Each scene shows the same named points in several views. A view is turned or mirrored, shifted and resized as a whole, has a little noise and may leave points out.
(in the rows, 128 means zero)

Scene 1
View 1
pubob: [158 116  94 111 137 120  81 102 128 140 139 134 101 146 140  82 160  65
 128 137  43  83 138 144 129 167 134 113  75  87 119]
vugeg: [148 113 102 124 180 151 123 119 150  89 161 146 136 121 121 144 170 145
  71 108 102 156 119 111 100 119 133 117 174  96 132]
bage: [154 107 115 119 180 147 120 120 161  89 140 167 110 110 125 131 166 101
 129 111 101 120 111 117  97 115 132 127 134 112 146]
sudo: [149 117 112 116 189 132 119 133 152  88 153 153 128 111 109 149 167 137
  95 102 110 149 106 124 106 115 135 118 157 105 135]
Fug: [152  99  96 117 159 158 122  98 130 101 157 139 146 132 136 142 169 141
  57 123  84 158 121 105 107 127 129 105 188  84 123]
Menam: [154 124 109 148 176 142 141  99 127 120 163 118 175 120 108 158 186 161
  24  78  83 191  88 118 146 125 153 107 205  34 113]
sem: [158 117  93 109 152 131  93 103 124 124 156 128 128 142 144 109 164 104
  89 129  60 122 134 127 118 152 140 107 118  77 112]
Bosar: [151 103 102 117 172 157 126 109 148  94 144 163 113 121 138 128 164 109
 118 118  87 129 118 109  94 120 122 127 143 106 151]
Dit: [149  99 104 106 174 147 113 118 155  75 141 172 106 114 132 124 157 113
 132 138 100 113 131 110  83 116 121 126 131 131 152]
Fot: [151 128 103 116 172 118  96 128 140 109 161 130 134 131 112 133 158 128
  88 108  89 138 119 138 119 144 138 111 126  91 114]
kedo: [145  96  99  88 164 142  95 115 155  81 137 170  79 123 144 106 147  81
 162 148  91  83 143 116  73 129 110 126  93 151 151]
tozu: [149 105  98  91 153 128  88 114 142 102 142 158  88 137 145  98 145  72
 149 151  71  78 146 129  94 146 122 125  81 127 137]
zivu: [150  85 108 126 165 165 140  95 150 103 132 176 108 122 141 127 174  95
 132 124  80 114 119 103 101 113 132 140 143 105 149]
Mubep: [158  98  84  92 128 137  85  95 114 122 156 128 113 164 162  94 149  93
  89 164  48 109 162 115 108 167 123 110 111  99 116]
Vev: [153 102  93 127 144 153 122  83 114 133 155 126 144 145 147 122 180 126
  58 124  51 148 124 105 132 138 143 106 168  58 115]
zosab: [160  94  85  83 124 127  66 101 122 129 140 146  77 160 174  70 146  41
 162 177  40  51 168 134 100 167 118 121  51 119 124]
Ver: [159 111 101 136 165 149 118  91 118 130 150 125 142 132 133 126 181 124
  62 101  52 149 112 118 140 142 147 107 162  47 117]
rubaz: [154  98  82  87 136 144  91  99 118 110 165 132 130 153 156 117 149 130
  64 155  69 137 159 107 100 149 126  96 150  99 111]
dipi: [163 110  97 131 149 135 111  84 112 143 144 127 130 147 141 107 178  92
  91 120  43 120 120 124 142 150 147 113 121  54 116]
View 2
sudo: [137 150 140 130 128 146 142 131 146 113 122 114 139  78 140 129 122 152
 109 128 123 113 109 128 154 146 141 130 132 164 129]
Fug: [161 156 136 161 109 120 128 128 148 121 119 117 133  92 117 117  66 128
  97 139 132  96 120 167 118 115 138 124 105 163 125]
zosab: [177  99 131 193  90 111 133 176 179 207 109 231  99 136  93 106  62 156
  64 221 126 149 179 227  45 113 137 151 156 127 162]
tozu: [162 100 139 165  97 131 139 169 168 182 118 195 117 120 116 114 100 168
  85 196 122 151 158 188  81 135 144 143 158 134 158]
sem: [152 173 123 170 126 102 113 139 157 158  98 161 118  96 108 111  76 141
  87 144 124 112 137 196 120 123 127 151 136 162 158]
Ver: [151 210 128 164 134 107 131  88 157 123 116 134 114  87 126  91  71 155
  76 123 131  76 127 168 159 107 108 137 128 182 146]
Menam: [141 242 126 145 157 107 120  78 143  92 113  84 127  69 144 101  84 142
 101  83 128  55 100 133 201 111 108 137 111 199 140]
bage: [146 115 151 124 114 154 153 126 159 138 131 153 130  89 140 117 114 178
  94 148 130 124 135 139 131 148 143 133 143 144 130]
zivu: [165 122 153 136 108 146 166 106 162 125 146 161 126  93 135  97  90 188
  79 156 136 109 145 131 121 134 130 112 127 143 128]
rubaz: [170 170 128 187 105 110 121 156 148 134 105 120 136 100 104 120  59 113
 100 142 142 106 122 191 103 104 138 130 100 162 140]
vugeg: [147 157 139 143 124 140 137 119 143 107 123 101 141  79 133 122 103 145
  96 117 133  99 110 134 156 134 137 126 107 163 124]
Fot: [153 172 131 161 118 113 120 130 148 139 105 138 127  91 118 106  87 136
  98 133 129 100 127 174 132 121 127 142 127 169 146]
Mubep: [172 154 123 188 104 104 119 152 157 166 104 162 108 115  94 105  58 132
  81 168 132 115 143 212  83  97 135 137 125 148 152]
dipi: [155 195 122 166 134  94 126 101 165 152 112 175 100 104 118  83  71 162
  77 139 130  87 149 185 143 104 108 145 145 168 158]
Dit: [156  99 154 134 103 156 148 143 154 131 134 145 131  91 126 128 113 166
 101 168 137 131 133 144 107 147 144 120 135 137 118]
kedo: [158  72 152 146  86 155 155 163 161 167 132 179 123 111 117 126 106 170
  90 195 132 151 152 163  82 146 154 131 142 121 130]
Vev: [162 203 127 169 122  97 128  99 154 118 118 136 117  92 112  93  56 142
  86 128 134  69 128 173 142  97 109 130 107 167 137]
Bosar: [154 126 153 141 109 149 155 129 154 124 132 146 126  88 135 115  99 175
  93 149 131 112 136 138 125 138 139 122 129 145 124]
View 3
zosab: [114 111 204 196 149 166 166 142 196  93 117 101  78  83 138 126 119 153
 137 191 198 142 111 147 126 138  77 115 131 150  87]
vugeg: [ 76 125 114  87  79 126 108 107 146 149 108 140 138 147 141 152  84 116
 134  90 170 152 113  99 151 137 132 111 113 155 128]
pubob: [100 107 194 141 150 163 149 135 164 115  95 130  95 107 136 134 107 141
 126 169 205 135 111 124 124 119  75 110 119 163 109]
dipi: [ 69 113 174  89 129 166 128 127 166 131  81 148 102 136 146 150  66 126
 138 133 217 145 107 120 141 105  84 101 101 175 108]
Ver: [ 70 111 137  57 113 150 115 115 141 148  77 153 130 164 153 162  49 121
 140  83 193 140 115  87 148 104 101 100 102 170 123]
Vev: [ 57 117 161  74  89 163 113 112 172 132  91 141 109 148 150 150  54 113
 140 108 208 158  98 118 153 120 105  94 102 172 114]
Fot: [ 73 115 161 100  98 148 117 111 160 140 108 143 113 125 139 140  90 122
 130 127 189 153 113 115 143 138 113 102 108 163 119]
sem: [ 76 115 169 107 110 154 122 117 154 130 104 137 102 123 136 136  96 121
 133 142 193 146 107 124 136 128  99 103 109 174 119]
tozu: [119 116 170 172 138 143 153 135 175 113 111 107 108 102 134 139 117 149
 129 155 169 135 126 125 131 141  98 121 130 140 103]
Fug: [ 66 128 130  86  70 135 105 109 159 140 110 138 125 147 144 152  69 115
 138  95 184 160 105 114 155 141 128 107 106 158 129]
Mubep: [ 74 122 188 130 103 162 133 124 187 115 116 124  83 107 136 131 101 131
 128 158 205 159  98 141 138 145 100 102 115 166 107]
kedo: [128 122 141 183 122 130 150 138 175 113 118  99 120 106 146 134 118 151
 133 134 148 136 127 120 136 154 112 129 134 116 102]
zivu: [102 123 126 123 115 135 140 130 170 125  95 115 130 139 162 153  60 142
 139  94 167 143 122 107 149 129 110 121 123 130  98]
bage: [115 123 123 133 121 131 132 128 145 147  99 122 140 131 149 147  90 136
 127 106 161 134 131  91 145 126 110 121 124 133 117]
Menam: [ 46 118 124  20  80 143  87  96 126 165  87 176 137 173 142 162  53 102
 136  79 202 153 109  88 154 111 119  93  89 188 141]
Bosar: [108 125 124 129 112 131 133 122 163 132 102 117 133 135 148 151  81 136
 134 102 164 145 117 105 147 133 121 123 127 134 110]
View 4
Ver: [121  57 115  79  73 100 185 148 160 154 200 134 139  95 154 173 148  30
 116 132  88 124  75 178  90 115 170  94 130 143 160]
zosab: [107 196 185 203 110 148 160  16 157 109 192 112 133  65 216 101 160 126
 102 153  98  88  72 117 171 134 142 188 171 166 110]
dipi: [129  86 133 107  77 116 173 105 166 149 213 130 148  76 180 136 164  53
 109 147  76 125  59 174  90 122 170 125 129 158 153]
Bosar: [141 119 134 129 103  69 163 122 104 128 173 119 148 120 135 160 120  87
 123  84 113 122 138 178 133 124 150 103 152 145 144]
Vev: [109  60 115  91  83  98 202 135 160 151 201 133 140  84 172 184 133  28
 115 131  92 111  72 162 106 123 157 103 127 158 159]
sudo: [152 101 141 122  95  73 172 189 122 123 163 141 133 133 103 182 122  85
 137 105 129 123 138 175 116 117 163  83 145 114 156]
Dit: [134 133 147 155 122  72 160 129 112 108 161 126 149 124 128 158 114 107
 122  84 130 115 150 167 154 121 138 113 170 137 142]
Fug: [110  60 122 101  93  79 199 173 150 130 175 137 142  99 149 213 105  43
 128 108 119 105 111 152 117 112 144  87 132 129 162]
zivu: [135 115 123 125 105  65 166 106 101 136 181 114 153 117 144 152 121  75
 123  68 108 116 132 195 133 130 140 110 154 155 142]
vugeg: [132  72 133 109  92  74 179 187 131 129 168 143 136 128 117 194 109  67
 132 101 127 118 134 171 118 111 156  79 136 121 160]
rubaz: [ 84  95 145 132 105 109 198 139 183 110 185 140 140  80 182 192 121  64
 125 145 114  84  94 118 133 110 136 118 146 126 149]
Mubep: [ 92 132 158 161 107 129 178  92 179 114 196 129 138  66 194 156 142  82
 116 152  94  94  73 113 132 117 139 150 155 143 131]
sem: [125 106 151 134  85 120 170 124 167 133 187 143 136  83 166 150 152  80
 118 163  96 110  76 139 109 115 166 124 141 137 146]
kedo: [137 183 168 194 125  97 146  76 108 104 163 113 147 108 145 132 119 138
 123  89 123 101 147 146 169 128 130 144 176 147 122]
tozu: [138 177 173 191 115 112 151  61 131 106 170 117 133  93 166 117 148 123
 112 133 110 104 112 137 151 126 143 150 166 151 122]
pubob: [141 156 170 156  87 130 154  76 160 133 195 127 129  81 174 106 182  93
 108 166  88 121  64 153 124 124 166 155 163 151 127]
Fot: [120  92 145 119 101 106 183 145 162 125 180 138 130  96 153 166 138  72
 121 147 111 114  92 152 111 105 158 110 141 127 154]

In a view up to two points have been moved. Name them for each view, in the order of its rows, or write none.
view 1: Fot
view 2: Fug
view 3: Ver
view 4: none
